Each row is a point on a tangle of strands that fork, close into loops and nearly touch. The rows are in no order.
Two points are linked if the straight distance between their rows is under 62.8. Some points are linked to none.
gil: [ -9   3  12  20 -14  -4 -12  -6 -30  10  20 -20 -22  10 -23   7  -5   3
   5  12   3  -1 -35  -1  15  29  -9  32]
lep: [ -9  -6  27   1  -3  13  15  -2 -15  19   8  -1 -45  -8   0   4   1   2
  -3  16   7  28  -8   5  -2  -9 -20   4]
Ful: [-15  -5 -16  21 -30 -32   0 -15  -5  19 -12  -7 -37 -27 -12   8  -5 -31
   1 -11   7  17   5 -34  20 -22   7  17]
telo: [ -7  28  21 -16  14   5  -3  -6   6   0  -2   3 -26   8  15  -1  14  11
  -7  16  -3  15  33   4  12 -42   8 -14]
muvi: [-13  -2   5  14 -12 -17  11 -26  -3   7   6 -12 -33 -35   0  -1  10  -2
   6  17  18   9  37  -6   1 -30 -22   3]
Lof: [ -4   7   8  24 -20  -8  13 -11   8  14 -34  12   2 -11   1  17  16 -29
  11  -4 -28  21  33  -9  11 -14   8  -9]
Mar: [-12  28  10 -14  15   9 -14  -7   9   2 -26  -5  -3  11   8   9   6  13
  25  -5   0 -17  13   6   1  14 -26  -2]
ditip: [  2  -3 -26 -14 -19 -20  30  -3  -6   7  -3  34 -13  -2  12  25   0 -13
 -12  11  -7  -8   0  -4   4 -18   8   9]
tal: [ -9  13  11  -4  16   9   2  -1  -2  12 -23  -8   9  17   9  -6   9   0
  25  -7 -40  32  10  18   0  -3  -3 -13]
Mulu: [-14   8 -13   6 -13  -7  -5 -27 -26   1   7 -30 -45   0   4   4 -15   2
   4  25  22   6  -7 -14  12 -10 -10  19]
ludo: [ 15 -27  -5 -18   6  25   2  -5  -5 -16  16  -4  -2 -16 -12   2  -9   9
  -4  22  41 -16 -31   6   3   1  -4  10]
Pel: [-19  12 -26  -8   0 -14   8  -9 -29   5  -6  -9  -5  10  14  12 -17   1
  20  10  -6  11 -26  13 -14   5   0   4]
tumal: [  9 -42  10 -19   9  22 -25  22  31  -7  19   9  20  -2 -27   0  23   6
 -12 -16  10 -17 -15  20   5  19  13  -8]
Sube: [ 15 -18 -14 -11  42  16 -31  22  30  -8  20 -22  47   8   4 -32  -9   4
 -27 -22  12  -6  -3   3  14  -3   2   0]
lopo: [ -2  -3  11 -18  18  18   8  -2  15   8 -28   6   8   4   7  -6  -8  10
  20 -17  -2 -13  12   6  -6  14 -36  -4]
piviz: [ 13  12 -18   3  24  -5   6 -12  21 -18 -17   8  35  -7  16 -19  -6  -3
  -9 -18 -13 -24  39  -1   4 -13   2   6]
tiko: [-29  16 -21 -16 -20 -16   5  -1  -2  23   5 -10 -62  16  -3  13  16  -3
  -3   5   5  26 -22   7  29 -10 -29  19]
Dilet: [ 11 -13  -1  -4   9  24  22 -21   2   7 -27 -15  12  -4  13 -28 -20  -6
  13  -5   4   1  24  -4  -7  -6 -17 -26]
gan: [  3  -8   1  33 -20   2   6   0 -12  -1 -20 -10  17   2   8  -4 -16  -9
   7   5 -16  21   1 -21 -16   1  24 -16]
fuvif: [  2 -13 -10  -3  21   8 -16  11  -2 -30  27  -4  44 -10 -19 -16  -4  15
  -8 -11  11  -8 -14  31   0  14  11   9]
zef: [-11  24  13   4   7   2 -17  -6 -17  -9  24  -2 -10  -7  -8  -9  25  18
  -2  24  -9 -11  14  11  20  -9  -8  12]
gira: [ -4  28  23  35  -9  -6 -18  -9 -13  -9  17 -18 -39  -7  -4   1   9   0
 -12  21   9   2  -1 -22   6  -4   0  19]
buf: [ -8  24  -5  11 -21 -31 -12   2 -13   1 -16  -1 -15  25  -1  17 -13  -1
  17  -6  -1  -2 -39  -8 -11  33  -9   4]
nomud: [ 18  -8  -4   8  24   2   9  13  35  -7 -25  -1  41  16  11 -26 -23   4
  -6 -37   0  -8  14  -9 -13  13 -15   0]
gul: [ 23 -13   0  -5  -7 -11  10  20  11 -23   8  36  24  -1 -18   1   7  19
  -9 -21  13  -2  -7  16 -21  15   9   7]
Rezuz: [ -6  37   1  17 -16 -26 -18 -16   4  -1  -7   6 -25 -13   4  13  15 -19
  -6  10  -3   0  18 -23  12 -30  18   0]
kopiv: [  1   2  15 -22  29 -10  20  16   4   3   5  28  -8   2  13  -3   7  10
  -3  -8 -21  -2   6   9 -21 -11  -1  -1]
zedib: [  9 -31   8 -28   8  23  13   4  -7   0  21   9 -20 -16 -14  -3  -6   7
  -7  29  30 -12 -18  12   8 -15  -7  -4]
voto: [  1 -17  17 -34  44   5  18  17   8   6  17  14 -13  -3   7 -18  -9   8
  -8  -1   1 -11  -1  15 -17 -16  -7  -9]
lup: [-18  20  -1 -11  -9 -15 -33   2 -18  12   9   8 -26  19  -9  12  -1  -9
   0   9 -12   2 -41   5  20   3  18   1]
dupos: [ -1 -16  19  -2  -9  24 -17  12   2   8   4  13  15  -1 -23  -1  16  13
   8  -3  -9  -5  -5  12  11  26 -11   3]
ralom: [ 31 -16  10 -13  12  18   8  21  25  -4   2  15  16  -1  13 -22   6   6
 -20 -13  -5  -4  13 -21 -10 -13   8 -11]
Zusif: [-15 -24  31 -20  23  12   0   6  -3  18  32  -4 -26  -2 -22  10  15   8
   0  15   4 -22  -1  28   7   3 -14   8]
gim: [ 30 -26   0 -12   3  26  -8  17  23 -29   5   4  34  -8  -4 -11  15  11
 -20  -8  28  -3 -18  -9  -1   2  14  -4]
vopeb: [-14  29 -21 -14 -30 -13 -22 -15  -9   6  -4  -3 -40  13  -3  13   2  -4
  -2   9  14 -13 -17 -16  35  -6 -15  15]
Zatal: [ -7  27 -12   1  -7 -34  -2  -4   2  -7   6   3 -36  -4  11  17   5   1
  -4  15   9 -19  -6 -26 -18 -12  -6   9]
pok: [  9 -13 -25 -17  -6   2  12   6   3 -13  -6  22  26  -4  -4  23 -22   0
  -5 -13  30  -8 -30  14 -12  14   0   6]
Goleg: [ 12  19  -5  18 -31 -29 -21   0   5 -20  -2  20   0  -3 -12  10   6   9
  -3  -5  11 -27 -16 -19  -6  21  -3  10]
Bomi: [-10  19 -39 -13 -13 -34   0  11 -11  -6  10  21  16  16   1  21  -9   0
  -6  -7   8 -19 -34  19  -4  17  14  11]
risu: [ -1   2 -36 -25   9  -3  27  -9  -6  -9   1  14  25 -13  13   6 -12   0
  -3  -3  12 -19   6  22   0 -13 -15   3]
rizo: [-10   9  -1  -1   6   7  -3 -19 -27  -7  10 -20 -19  -4  11  -5 -10  10
   6  31  12   2   1   2  -1 -14   3   4]
zazap: [-27  15 -29 -10 -30 -24  16 -20  11  23 -13 -10 -46   8   9  22  15 -10
   9   6   8  18   2  -3  11 -17 -33  10]
dap: [ -6  -5  17  37 -34  11  -9   6 -10   4 -16   3  -1   3 -18   0   0   3
   9   2 -10  19 -14 -16   4  23  -8   2]
Lel: [ -4  40  18  10   1  -3 -15  -6   6  -4  -5   3 -24  -3  11   3  24  -2
  -7  10 -16  15  26  -9   7 -33  14  -8]
fab: [ -5   5  28   9  18  27 -26   4 -14   4  25 -41   8  14  -4  -6   1   9
   3  14   1 -11  -6   0  -4  22  15   2]
gaf: [ -2  12  11  -9   0  25  -7   6  -3  14 -18  -5   2  16  20   5  -5  -6
   2   6 -10  18  -3 -12  -7  -9  22 -20]
Kuniv: [ 13 -26 -10  -6  -6  14 -14  -1  -4 -24  17   3  17 -11 -23   5   2  12
  -3  11  32 -13 -40  13   8  18   6  18]
mogez: [ 24 -25 -25  -2 -10  -2  45 -12  -5  -8  -5  21  24 -20   2   4 -19 -17
  -7  -5  11   0  -3   7 -11  -2   6  -9]
gopag: [ 17  -9  -9 -12  34   2 -18  22  41 -20  12   1  55  12  -6 -19 -10   4
 -32 -39  11  -1  -3   9   4   0   3   9]
Tirut: [ 23   1 -11  -3  18   1   7  16  21 -32   6  13  52   4   1  -9 -10   2
 -26 -29   5  -2   6   4  -4  -1  18   5]
Vuz: [-14  -5  25  -9   7  -1  -8  12  -7  14  33   2 -37  -1 -22  18  17   8
  -5  23   9 -17 -19   9   9   5 -11  21]
botam: [ -4 -28   3 -25  44  11 -18  33  29   3  20  -4  13  13   2  -7 -16  -6
 -25 -24   0 -12  -9  13 -17   0  22 -22]
Dagi: [ -4  27 -36   2 -16 -33  -5  -1 -23 -14   8  20  20   8   3   9  -5   0
  -6   4 -10 -14 -19   9   6   4  25   9]
Lakur: [-15   6 -11  21 -29 -29  16 -12   9  25 -37  10 -16  -9  -2  33  10 -34
  18  -5 -15  17  17  -9  15  -9  -8   4]
sava: [ -8  12 -11 -21   2 -16  29 -14   7   8 -19   8 -16   0  24  24   5  -7
  11   3  -1  -7  22   2 -16 -18 -16  -4]
Mon: [ 24 -11 -14  -6  31  17   6  11  27   4 -14 -19  42  15  22 -35 -30  -8
 -15 -27  10   0   7 -11  -3  -2 -14 -14]
rabem: [ 20   4   0  29  -1 -22   2  10  17 -36  -5   7  30  -9  -3  -7  -4   9
  -5 -22   8 -14  19 -15 -34  11  17   0]
leve: [ 28 -22   8 -18  25  21   0  21  24 -19  16  10  18  -9  -2 -23   9  14
 -23  -7  14 -12  -5  -6  -4 -10   7  -4]
Rami: [ -2 -42  22  -4  19  33 -31  18   9  21  29 -38   6  15 -14  -7  16  -1
  -5  -2 -10 -20   4  10   8  20  11 -11]
ger: [ -7  -7   0  28 -34  -5  -9 -18   1  12 -19  -6 -35 -28 -14   9  -6 -18
   3  -1  19   8   5 -30  15  -8 -13  14]
suvum: [-15 -18  14 -37  36   5  -2  19   8   8  20  13 -19  -4  -7   4   1   7
  -4   7   4 -23  -4  26  -6  -9   0  -7]
Zonog: [-19  15 -14 -12 -15  -7 -12 -16 -17   7  17 -24 -47  14  -8   9  -2   6
  -3  23  28 -14 -18  -9  35  -1 -17  29]
Tede: [ -1 -20  10 -27  -1  42  -4 -16  -5  16   0  -1   3  -4 -10  -7  -2   8
  12  11  16  -7   9  22  25   1 -21  -7]
sus: [  7 -31  -1 -12 -10   7 -23  24  11 -10  17  23  19   5 -27   7   9   5
 -14 -10  13  -2 -34  21  -2  17  35  -5]
Boz: [ -2  -4  19  12  -1   7   9 -32   0   4  -1 -19 -17 -26   0 -20   5   2
   8   9  11  11  51  -5   6 -23 -20  -9]
sumiz: [ 23 -22 -18 -18   7  19  27   1  -3 -12   6  21  33 -14  -3 -12  -9  -6
 -15  -4   7   2  -9  18   7 -15  14 -11]
tege: [ 12 -28  21  10  19  16   8  10  -6   3  17 -17  19   3   1 -43  -1  15
   4  -5 -22  15   7   1 -12  14  -9  -5]
zas: [  4   1  -6   0  17   3  14   3 -20 -13   9   0  18  -5  14 -15 -20   4
  -5   4  -9   7  -5   7 -22 -11  22  -7]
Zurul: [  7  -7 -10 -19 -17  17  15  -8  -8  11 -13  29  -3  -3   7  11  -9 -10
  -8  13   0   2  -2   1  13 -23  13  -6]
gemin: [-12  22   3  23 -23 -30 -17  -2 -24   2   1 -16 -29  19 -11   6  -7  -3
  13  -3  -7  14 -41 -11   6  33 -13  15]
tisep: [-12   0 -23   9   2 -17  22 -15 -25  -5 -12 -15   3  -4  17   6 -24  -1
  22   7  -1   6 -10   5 -30   5  -7  -1]
Fosor: [ 11 -25  14  -2   1  24  12  15  -2  16  -4  -1  22   5   6 -28   1   3
   1  -9 -22  21   6  -4  -6   5  -2 -22]
sifi: [  9 -23   0 -12  -6   4  23   0  -4  -2   5  19  -8 -19  -3   0  -2  11
   4   3  10  -8  -9   3 -18   6 -29   4]
Lok: [  4 -32   7 -25  13  33 -19  14  20   7   8   4  23  -1 -13 -11   7   6
  -1 -13   2 -16  -5  17  12  14  -2  -8]
gidid: [  0  -3 -23  15 -18 -37  24 -15   3   6 -13  19  14 -13   9  31   2 -38
  10   5 -15  -9  29  -8  10   5  25   8]
Velud: [ -2 -21  -5 -11  31  24 -30  21   5   9  16 -30  34  13   9 -29  -7   4
  -7 -11 -10  -3   3   9   8   5  15 -14]
vimis: [  8 -12 -23 -27  27  12  29  -3  -8  -5   8   9  34 -12   2 -14 -26  -8
  -9 -14   8  -1  -6  30   1 -11  -4  -9]
dep: [ -7  -5  21   6  11  26 -11  -7 -29   6  27 -34  -9   7  -5  -6  -8   6
   3  32   8   1 -12   4   2   4  14  10]
Kedi: [ 16  -9  21 -24   6  33 -10  16  21  12  -1  13   2   5   9 -16  16   8
 -15  -3  -6  -3  21 -16  11 -19  -1 -16]
gadid: [  4   7  -6   0  24  -1  15   9  -6 -12  -5  -5  33  15  24  -7 -26  -2
  -4 -17 -12  10   0   7 -28   5  26  -9]
kimol: [  9  15 -12  13  15 -18  26   6   3 -22 -10   9  37  13  20  12 -24 -13
 -10 -22  -5  -3  16   5 -24  16  27   0]
palot: [ -5   3  -5  -7  20  12   7  -7 -27 -14  15 -12  -1  -8  14 -19 -17   9
  -2  26   4   3   0  10  -9 -25  18  -7]
nalo: [-10  13  34   2   7  28  -6 -23  -5  10   2 -35 -22  10   4   3   5  17
  10  18  21   7  25   7  18  -2 -18   5]
Dasu: [ -8   2 -13  14 -20  -7 -16 -12 -32  -5  16  -8  -1  -1 -19   0  -2  12
  10  17   0  -8 -26   5  17  24 -10  24]
sese: [ -8  -4  -5   2 -20 -22  14   4  -7   6   6  21 -22  -8  -4  12  12  12
   3   4  -6   3 -12  -5 -15   6 -26  14]
Nazu: [-12  32 -14   9 -40 -29 -20 -12   2   7 -17  -4 -41   3  -7  12   8 -19
  -2 -11   2  -6 -16 -26  32   5 -21  15]
Kepe: [-12  18  20  -9   6  31 -35   2   4  12  -4 -12  10  15   2 -14  21   8
   7   5 -17   4  21   6  26  -1   1 -10]
kime: [  4 -15   9  23 -24  15   3   4 -13   4 -14  -4   5   6   0  -2 -20   2
   7   5  -3  21 -21 -19 -17  16   9  -8]
mezed: [ -3   9  24   0  -5  23 -35  23  -5   9  21   2  -5   8  -2  -5  19   6
 -19  17 -12   8  -8 -12  14  -9  28 -12]
gogu: [-14  28 -15   7 -17 -13  -8 -14 -14  14 -21 -16 -40  14   2  19  -2 -14
  14   1 -12  38 -22  -1  17  -4  -8   9]
riza: [-11  22  18   8  13   4 -29   3 -13  -4   7 -21   8  16  -1   2  -6  10
  18   6  -2 -11 -19   6 -11  35   6  -1]
mami: [  3  14   1  17 -25 -14 -15 -14  14   0  -9  17  -8 -28  -7  13  14 -13
  -4   8   5 -17  27 -30   8 -24  10   2]
Mivot: [ -7  -5  22 -24  38  15 -24  31  14   9  17 -12  -6  16  12  -5  -1   3
 -11  -1  -6 -11  -6  -3 -17  -4  25 -20]
Fono: [ 24 -12  15   8  -8  13   6   9  15  -7  -3   8   2 -12  10  -6   1   1
 -13  -1   2  -1  11 -33 -24 -12  13 -15]
Sozu: [-10  22   6  14 -12 -12 -25   8 -12  -4 -12   0  11  23  -9   8  -8   8
  22  -5  -4  -5 -29   7  -7  41   2  -7]
zisam: [-14  25   0   8 -11 -36   4  -4  10   5   3  -5 -57  -5   8  20  19  -2
  -3   8   9   5  -3 -21 -16 -11 -25  12]
kefig: [ 35 -27 -12  -7   1  19 -12  35  20 -19   1 -16  53   9   7  -9   8   8
 -23 -26  23   9 -10 -15   1   8  19 -15]
tokif: [ 12 -13 -10   9 -31 -29  28   4  -8   2  -1  43  -7  -3  -2  18   1 -11
 -14  -1 -18   9  -4  -9  -8  -4  24   9]
Peb: [-12  18  18  32 -13  -3  -5  -9 -14   2   4 -11 -12 -11 -16   4  27  11
  10  10  -9  -2  11   5  16  22 -37  23]
fofo: [ -2  43 -18  13  -5 -27  -2 -18 -12  -2 -13  -8 -13  11  14  20   7 -20
  14  13 -31  25   2   2   2 -19  23  -2]
Sidov: [-17   3  10 -26  35   7   1  -1  -3  17  -8  -9  -4  13   8   0  -1   3
  26  -6 -26  18  -1  32 -12   4  -5 -12]
foduz: [ 13 -32   2  -6  10  19   3  21   7 -15   9  -9  35   1 -11  -8 -22   7
  -2 -21  28   8 -26  16 -24  29   6  -9]
figof: [ -3  -5  31 -23  15  37 -26  11  20  26   0 -11  -5  16   6 -16  17  11
  -3  -3  -6   1  25  -4  22  -4 -10 -13]
Nane: [-10  -1 -20  23 -34 -34   6 -11 -19   9  -6   8 -25 -12 -10   6   2 -17
  -1  -4 -21  24  -8 -16  12 -10   3  17]
Lat: [ -3  -7  -2 -14  -8   9 -22  14  -2   5   6  21   8   8 -11  16  -8   0
  -5   1   4  -9 -35   8  -1  10  28  -6]
Gonu: [  8  18   7  15 -15   2 -25 -10  -4 -17  15  -1 -22 -13 -12   3   9  11
 -10  24  18 -25  -5 -23  10   0  -5  18]
dubus: [ -2 -14  -6  18 -31 -33  28  -2 -11  10  -4  25 -17 -12  -8  13   4  -6
   1  -4 -19  19  -3  -8 -16   0  -8  11]
pelef: [-10  26   1  15  -6 -42  14   1   1   4  -4   0 -36  -1  10  23  17  -6
  11  -1 -20  23  -5  -9 -30  -6 -11   3]
Lavu: [ -5  35  -1 -10  15 -25   1   6  -3 -10   3   8 -21   8  21  17  -1   4
  -3  12   2 -16 -13 -12 -27 -10  11  -1]
Rar: [ 12  -3   5  -2  17   1  14   7  24  -7 -23  14  21   3   9 -10  -8   9
   5 -29  -5 -16  15  -3 -18  14 -20   1]
bor: [  8   7  12  14 -11  10 -11  -7   5 -11   1   4 -10 -20   2  -2   7   3
  -8  14   7 -10  16 -26  -7 -15   5   0]
bigab: [  0  17   3   0   1  20 -23   6   2  -1 -11   0  29  11   8 -19  15   8
  -1  -3 -28  -1  22  -4  17  -8  15 -11]
pugos: [  1  32  -5   1  11 -27  17  -7  -1  -6  -9  10  -3   8  21  18  16 -11
   7   2 -36  11  20   5 -12 -15  19  -4]
Pozi: [ 12  14  -3   6   6   3  -4  -5  16 -10 -14  11  25  -2  15 -14  12  -4
  -8  -9 -25 -12  42 -14   7 -20  17  -6]
ner: [  5 -35  10 -11  42  17   5   8  -6   4  35 -13  15  -3  -8 -44  -8   6
  -4  -1 -11   3  -2  25  -4   3   0  -6]
Nevu: [ 28  -1  -8   0   7  -4  26  17  18 -26   1  26  42  14  10   8 -12 -12
 -27 -25   0  -1  17   3  -8  12  31   1]
sabas: [-13   3  10  -9 -11   3  -8  -2 -10  14  22  -1 -45   1 -18  15  12  10
 -11  25  24 -11  -9   3  32  -6 -21  26]
Pil: [ 11 -22  13  24 -19   1  26  14  20  -2 -36  19  23   7  -4   5  -5  -3
  13 -23 -12   0  18 -19 -16  16  -1 -17]
muvon: [-14  21  -3  -9  46  -4 -15   0  -2 -12   2 -14  21   8  12 -15 -12  14
  11 -13  -7 -14   4  20 -12  12  -7   5]
rano: [-16  36   9  16 -21   8 -22  -9  -3  14 -25  -9 -32   9  -3  14  13  -8
   9   3  -4  29  -7   5  29   2 -15   2]
Nabu: [-12  42  20  -2  -6   9 -24  -1   6  19 -13   0 -38  16   3  21  21  -6
   1   4  -7  33  -5  12  24 -12   0  -8]
Lut: [ 10  -5 -12 -18  31  28   7  -4   9   9 -13 -16  31  10  23 -38 -24  -4
  -4 -13   3   1  15   4   5 -10  -5 -18]
zap: [ 13  -7   2   5 -18  -3   5  13 -10 -10  11  34   1  -7  -8  -1   4   5
 -17   8 -14   8 -13  -7  -3 -14  30   2]
rana: [  9 -20  -3  19  -9   8  25 -15  -6   4 -21 -10  17 -18   8 -13 -19 -20
  12   1  -4  11  18 -15 -18  -9  10 -24]
vid: [ 17 -14   3  22 -23   4  -5  14  -8 -17   3   6  21   5 -13  -8  -8  16
  -2  -2   9  11 -19  -8 -21  21  21   0]
ruzo: [ -2 -10  19   0 -14  35 -10  -6  -6  13   1   2  -6  -6 -15   1   8   8
   4  14   7   0  -1   4  18   8 -17   7]
sizuv: [ -5 -19  18   5  14  27 -32  21  -4  13  18 -37  25  19  -6 -19  11   9
   6  -2 -15  -3   1   3   8  27  10  -9]
Mal: [-20  20  30 -16   8  23 -30   3   4  22   0  -9 -32  19   1  17  11  -3
   4  10   2  16  -5  10  12  -4   6 -12]
bodez: [-11 -35  22  -4   8  30 -31  14   3  12  33 -17  -8   6 -24   7  13  -4
 -12  13  -4 -19 -11  15  10  11  22 -10]
nafi: [ 13 -13  -5   7   7  10   4  24  11 -28  -5 -11  54  14 -10  -8 -27   9
  -5 -33  27  10 -11  10 -23  27   6  -4]
Geret: [-22  19 -12  -8  -4  -9  -4 -11 -18  18  -6 -18 -30  15   4  19   2  -1
  27  14  -7  26 -25  17   2   7 -19   7]
Seki: [  4   5   3  -3 -21  26  -6 -19   3   8 -19  -2   0  -2  14  -2  -4  -7
  -7  14   8   9  34 -16  17 -35  17 -22]
lofil: [-22  12 -47  11 -23 -49  13 -25  -6  12 -10 -19  -9  -4   6  16   2 -27
  20  10 -10   7   7 -13   2 -15   6  11]
bugu: [ 17 -22  -7  11   6  18  13  -9  -2 -22  -3  -9  35 -19  -8 -30 -11  11
   7  -8   7  -5   6   7  -6  13 -18  -2]
raman: [ 17 -34  -4  -9   4  23  27  11   7  12 -17  10  43   7  -5 -27 -14  -3
   6 -27  -8  14  -3  14   3  17 -11 -23]
Ledi: [ 17 -26   3 -22  -4  18  25  -9  -1   0   9  20 -13 -27  -9  -8   5   8
  -1  15  21  -8   0   6   3 -14 -29  -4]
kivi: [ -4  -4   0  40 -40   2 -14 -12  -5  -2 -22  -2 -13 -11 -25   6  -5  -5
  10   1   5   2  -9 -25  21  19 -19  13]
kote: [-20  -9   5 -23  32  -1   6  -1 -10  13  10  -1   0   0   1  -8   6  12
  20  -4 -19  -1   3  37  -3   8 -22   2]
Vubu: [ -6   9  11  23   0   4  10   5   4   2 -36  -2  22  19   7  -5   8  -4
  22 -13 -43  24  19  -2   2   2   2 -18]
mukat: [  6  20  -8  15   1 -25   5   3   0 -22  -8  14  23   0   8   8  -7   9
   1 -14  -3 -16   8  -4 -28  13  12   2]
pamo: [  5 -10  21  11   7  14  10 -20   3   2  -4 -10  -4 -20  -2 -31   9  10
  11   1  -8   1  42  -2   4  -8 -35   1]
liki: [-23  24 -26  12 -31 -35   2 -18  19  26 -27 -10 -37  -6   1  28  20 -27
  12  -7   2  19  13  -8  23 -18 -19   8]
keke: [  3 -10   8  27  -4  -1  25  11  13   4 -40   4  31  21  13   0  -4 -15
  17 -18 -31  11  28 -15  -6  11   9 -22]
tum: [-27  16 -55  -3 -31 -37   4 -23 -11   2   1 -22 -22   8   4   1   1 -13
   5  11  -3  -4 -12 -19  11 -14  -5  18]
Remu: [ 24 -14  -6  16 -30 -15   3   9  -3 -27   7  29  10  -6 -19  -1   3  14
 -10  -2  10   5 -15  -6 -18   8  21  11]
mufen: [-17  13  -1  21 -14 -27  -4 -20  -2   5  12 -17 -56 -24  -1   3   9  -5
 -11  18  26  18  22 -15  19 -39   0  11]
kame: [ -4  -6  37   0  -3  26 -35  23   6  16  28  -3 -15   8 -18   7  23   1
 -16  14  -1  -8 -11  -6  16   8  14  -3]
kapud: [ 11 -13   0   0 -30  28  13 -12   0  19 -25  13   1  -4   8   6  -7 -21
  -7  10  -3  14  13 -16  12 -23  14 -18]
tav: [ -6  19  17  -2  18 -24  14   7  -1  -3   6   7 -24   0  12   5  19  14
  10  -3 -25  11   6   2 -33  -1 -17   3]
zirop: [  6   3 -29 -22   5 -13  33   2   5 -11   1  28   7 -12  15  19  -3  -5
 -14   3  10 -26   7   7  -5 -17   1   5]
Tipus: [ 15 -19 -10  25  -4 -23  30  -6  13 -12 -15  10  39 -23  -2   5 -12 -21
   9 -16  -1 -10  33  -8 -15   6  18  -5]
totu: [-11   7 -31  14  -7 -40  24 -20 -13   3 -13 -14   0 -10  18  18  -8 -21
  23   9 -10   5   8  -6 -22  -8   9   3]
ture: [ 14 -48   6 -10  47  14   1  16  16 -10  40 -20  23  -3 -16 -34 -10   4
 -17 -16  13  -3 -14  24  -7  11   0  -5]
savev: [ -6  39 -28  11 -18 -43  -2 -12 -18  -5 -10   4   4  18  12  18   1 -15
   8   5 -27   0 -16   0   5   3  21   3]
pepof: [  4   7 -28 -10 -11 -18   0  11  -3 -13  -1  18  11   8  -2  27 -23   5
  -6 -10  29 -19 -39   2 -16  21   7  13]
nuz: [-10  10  10  26   5 -18   9 -17  -6   0 -12 -28 -20 -18   9   3  -1  -7
  24   7  -7  23  18 -10 -28  -9  -9  -6]
Tota: [  5  23  -1  13  -6 -23 -14   5  -5 -25  12  14   7  -3  -5   1   9  18
  -2   0   0 -22  -5  -5 -18  17  -1   8]
pab: [ -9  -2  -7 -28  24  -2  20 -12 -11   2  13   1  -5 -11   8 -18   5  18
  10   8  -1  -9  19  28   2 -14 -30   3]
Zar: [  6  -3  15 -15  26  11  12 -15   2  -5  10  -4 -13  -9   5 -26   3  18
   4   7   7 -13  29   8   1 -11 -32   5]
kire: [-12  26   4  34 -14 -22 -16 -13  -4   2   4 -22 -63 -14  -1   3  10 -12
 -14   5  16  20   3 -18  22 -16  -1  17]
bov: [  0  24  -7  22 -41 -39 -22  -5   0  -5  -6  11 -26   0 -13   9   5  -9
  -3  -9   0 -15 -19 -30  13  16 -13  14]
tefe: [ -7  14  34  27   1  16   3 -16 -17   8   5 -32 -17   0  -9   3  17  10
  11  13   1   2  15   5   9  15 -29  23]
Fus: [  3 -18  -7 -24  18  15   1  15  13 -11   5   7  26  -5  -7  15 -24   2
  -5 -22  31 -10 -28  20 -20  17   0  -4]
dakiz: [ 28 -23 -18  12   7  -3  45  -9  10 -16 -12   8  45 -13   1 -17 -22 -19
  -7 -25  -1   1  20   4  -9   4   2 -13]
zetov: [  0 -29   1 -35  20  39 -13  -2   9   7  12  -1  14  -5 -11 -15  -2   2
  -2   2  15 -16   2  27  24  -8   0 -14]
ruk: [-16   4 -11 -21   0 -10 -11   9 -17   9  10  19 -19   9  -3  16  -8  -1
  -4  15  -1  -6 -38   6   3  -5  17   3]
dizud: [-18  22 -26  17 -18 -33  -9 -19 -14 -11  15 -14 -11 -18  -3  -3  21   6
   5  23  -1 -18  12  -7   5  -8 -18  17]
som: [-15  34  15 -22  10   9 -31  -4   4   9  -7  -5 -19  18   5  19   7   6
  15   8   9 -15  -7   5   5   8  -6  -5]
Zuv: [ 21 -31   5   6 -17  23  21  17  15  -2 -26  12  30   5  -4  -3 -10   3
   7 -18   8   5  -8  -8 -14  22  -7 -19]
nub: [  9 -37  -2 -21  41   9   3  28  20   4  23  -6  29   8  -2 -26 -23  -7
 -23 -30   3   6 -14  18 -14   1  11 -21]
Doro: [ -1   2  26 -13  10  16   7 -18  -4   1  18 -15 -29  -2  -2   2  10  23
   2  22  29 -18  27   6  15  -7 -31  13]
Funir: [  7 -12  -7  18 -20 -15  24 -12   9   3 -26  21  24 -17  -2  15   2 -26
  11  -5 -15  -8  33  -9   5  -1  12  -4]
vin: [  9  10   4  -8  18 -14  30   1   4   0 -10  26   6   8  26  11   5 -10
  -4  -7 -35   5  22   5 -13  -7  18  -2]

A fork is a point with three links, a tip a point with one. Leave the first point through the second and follow the links. Name the first fork or tip that comes.
Funir; Tipus -> ditip
Rar; nomud -> kime
Vubu; keke -> Mivot
savev; Dagi -> nafi
ditip; zirop -> Funir
nafi; foduz -> kopiv
Zar; pamo -> bor
nub; ture -> Zar
som; Mal -> tum

How many points has the smallest loop of links through each point below? Write 0 if it is on no loop.
kime -> 11
Sube -> 13
ruzo -> 5
Gonu -> 0
dakiz -> 0
